The views of a scene show one set of named points, each view turned or mirrored, and shifted as a whole, with a little noise and some points left out.

Scene 1
View 1
j_481: [  9  11  13  11 -11  20  20   2  12  13  20  17  10  21   1  -7 -26  38
  12 -14 -25 -13  -9  19]
j_92: [-14   4 -16 -10   1 -10  -7 -25  -6 -16  -6   9  -1 -13  11 -17 -22  14
   6   2  26  11  15  19]
j_588: [ 11  16 -25 -27   8   0   5 -31  -7 -10  18   8   3  -1  10 -31 -27  23
   6  -1  -3  19 -14  -3]
j_202: [-14  -6  -8  -3   8 -19  -9   4  -3 -10   5  22   2   7  10  -6 -23  27
  22  12  13  -2  18  10]
j_375: [ 10  18  -5  -6 -12  23  18 -33   4   2  11   4   5  -2   5 -22 -23  25
  -2 -22  -7   8 -13  19]
j_910: [  1  -3  13  13  -1   3   8  21   9   7  20  27  11  29   4   2 -21  44
  26  -3 -22 -19   2   9]
j_791: [  7   5 -11 -10  -6   2   7 -10   0   7  23  14  -4  11   5 -13 -28  35
   9 -11  -5   1   0  14]
j_971: [-12  12  12  15  -6  12   9 -15   8  -9 -11  11  13  -4   6 -12 -21  15
   7  -1   7  -2   3  28]
j_873: [-13  16 -18 -12   2  -2  -2 -45  -6 -22 -14   1   3 -25  11 -29 -25   1
  -2   4  30  21   5  21]
j_535: [ -9 -11  13  15  -9   6   0   7   5  -3   1  21   8  11   7   3  -8  38
  20 -16  -2 -15  15  20]
j_677: [  4  11  -4  -4   8   1   8  -5   3  -5  15  18  13  13   7 -16 -25  28
  18   7 -14   1 -10   0]
j_590: [ 10  -1 -31 -32  11 -17  -6 -10 -11  -5  30  18  -4  12  11 -20 -26  38
  18   1  -3  12  -1 -11]
j_164: [  6  18  10   7   6  22  17 -15   8 -14   1  12  29   6   8 -21 -14  23
  15  -2 -25   2 -22   1]
j_15: [ 11  -3 -27 -29  16 -16  -7  -4  -9 -10  29  21   3  16  12 -19 -20  39
  24   3 -12   9  -5 -19]
View 2
j_375: [  2  -8   6  -6   7  -4 -15  23   3  20  21  26   6  25 -18   1  -2  23
 -10  16  -9  -1   9 -23]
j_588: [-13  16  16   7   8   9   4   9  -5  36  26   3   5   8 -24   3   8   9
  -8  16 -18   5  -2 -26]
j_791: [  6  -1  11   0  18   9 -15   2  14  15  16   4   0  21 -21   7   9   4
 -12  15 -17 -12  -8  -2]
j_15: [-18  30  22   3  29  16   1 -13  19  27  13 -15   1   6 -27  12  15  -1
  -8   9 -25   5 -21  -6]
j_92: [ -5  10   5  33  -5   4  -8  24   3   5  12   2   3  -4   6  15  -5 -10
   0  28 -10  -1  -5 -14]
j_202: [ -7  13   7  19  18  15 -11   3  23  -8  -3  -4  14   3   5  16   2 -15
  -6  16 -18  -4 -20   0]
j_873: [-10   9   4  37 -18   2  -1  36 -14  15  21  11   9  -8   7   9  -9  -5
   0  30  -7   5   6 -33]
j_481: [  8 -16   3 -24  32   8 -23   2  26  -1   2  25  20  39 -15  -1   4  18
 -17   3 -17  -9  -6  -5]
j_910: [  1  -3   5 -17  42  15 -22 -10  42 -13 -10  12  22  31  -8   7   5   5
 -15   1 -21  -8 -21   7]
j_677: [-12   7  10  -5  25  17  -4   0  15  10   5   9  23  17 -12   3   7   6
 -12   6 -21   1 -13 -16]
j_535: [  1   0   2   2  27  -1 -31   9  41 -20  -9  15   8  22   4  15  -8   3
  -5  13 -12  -3 -13   6]
j_164: [-21   4   6 -17  25   7  -7  14  17   8   1  30  31  22  -7  -2  -5  24
 -11   1 -17  16  -2 -33]
j_590: [-11  24  21   8  22  15   0  -9  12  30  19 -16  -4   6 -28  12  16  -3
  -8  15 -23  -2 -17  -5]
j_971: [ -2  -8  -3  10   7   4 -16  26  13 -11   0  26  25  15  12   5 -11   5
  -7  16 -10  -1  -1 -19]
View 3
j_92: [-17   3  -9 -34  -6  14   5  12 -11  12  12 -27  -9 -38  18 -18 -17  -2
  33  10  15 -17  26  11]
j_588: [-20   2 -16 -11  -6  13  -8   6  -8   7  12  10  -3   0  10 -26  -5  -8
  24   6  25  -6  33  -7]
j_873: [-14   0 -20 -38  -5  18   0   6  -8  15  25 -12  -1 -41  25 -31 -17  -4
  50  23  26 -27  30  14]
j_15: [-31   8  -3  -5  -3  15  -1  14 -15   7  -6  -5 -13  10   5  -7   0 -12
  -9 -15   7  -3  38 -13]
j_590: [-29   3  -7  -9 -10  13  -3  12 -13   4  -2  -8 -11   4   1  -8  -8 -10
   0 -16  18  -2  38 -13]
j_910: [-24  17  20   2  10  -9   8  36 -12 -12 -23 -18 -12 -10   9  -5   5  13
  -2  13 -20  33   4   3]
j_535: [-12  16  21 -14   4  -5  13  27  -9   7 -11 -37 -18 -28  13 -12   0  11
  15  14 -17  21  -6   8]
j_375: [ -5   5  -3  -6  -6  -3  -6  12  -1   4  12   6  -2 -10  10 -35  -3   6
  44  26  21  17   2  -3]
j_971: [-12  11   2 -22   9   0   7  24  -7   0   5 -16  -4 -39  24 -26  -4  11
  38  36  -3   6   6  17]
j_677: [-25  11  -1  -4   7   5   1  23 -11  -5  -5   2  -5  -6  15 -17   3   1
   9  15  -2   9  24   1]
View 4
j_164: [-20  40 -12   2   0   7  14 -22   3   5  16  27   1 -24   8  30 -25  13
  20   2 -19  10  -1  -6]
j_910: [-23  60   0  22 -14  14  -8   4   8   0  27   4  22 -19  -1  24   6 -18
  18  27 -10   2   2   8]
j_791: [ -3  32  -8  -3  10  14  -3  -3  11  -9  29  -2   6  -6 -15  27  -9  -9
   9  17   6  12  18   1]
j_677: [-17  42  -3   4  -6   4   0  -8  10   2  22  16  -3 -14 -13  23 -16  -6
  12   5  -6  11  13  -1]
j_202: [-27  24  -6   4 -15  -3 -23   2  24  -3  11  16   5   2 -16  17  11 -14
  -1   9   6   7  12   2]
j_588: [ -5  25 -11 -20  15   3   7 -15  13  -6  20  15 -19   0 -27  27 -28  -1
   7  -8   4  18  29 -10]
j_873: [ -9 -27 -21 -25   9  -9 -10 -20  24  -4   8  24 -14   6 -10  21 -17  19
 -11  -8  14  21  11  -9]
j_15: [-20  59  -6  -9   2   3  -4   0  17  -7  15  14 -13   7 -40  26  -7 -24
  11  -4   0   9  37  -8]
j_535: [-25  32 -15  10  -4  14 -15  -1  17  -6  13   8  29  -5  11  28  20  -6
  10  27  -3   1  -5   3]
j_481: [ -6  47  -4  14   2  21   5  -6   1  -2  36  -2  20 -27   8  29 -13  -3
  20  28  -8   8   0   7]
j_375: [  4  15 -16 -12  24  16  12 -18   4  -6  28   4   4 -13   3  34 -26  13
  13  13   1  16   8  -5]

Which points are out of place in each view (at most two, in the order of its rows)? Write none if all are in place.
view 1 => j_202
view 2 => j_791
view 3 => none
view 4 => none
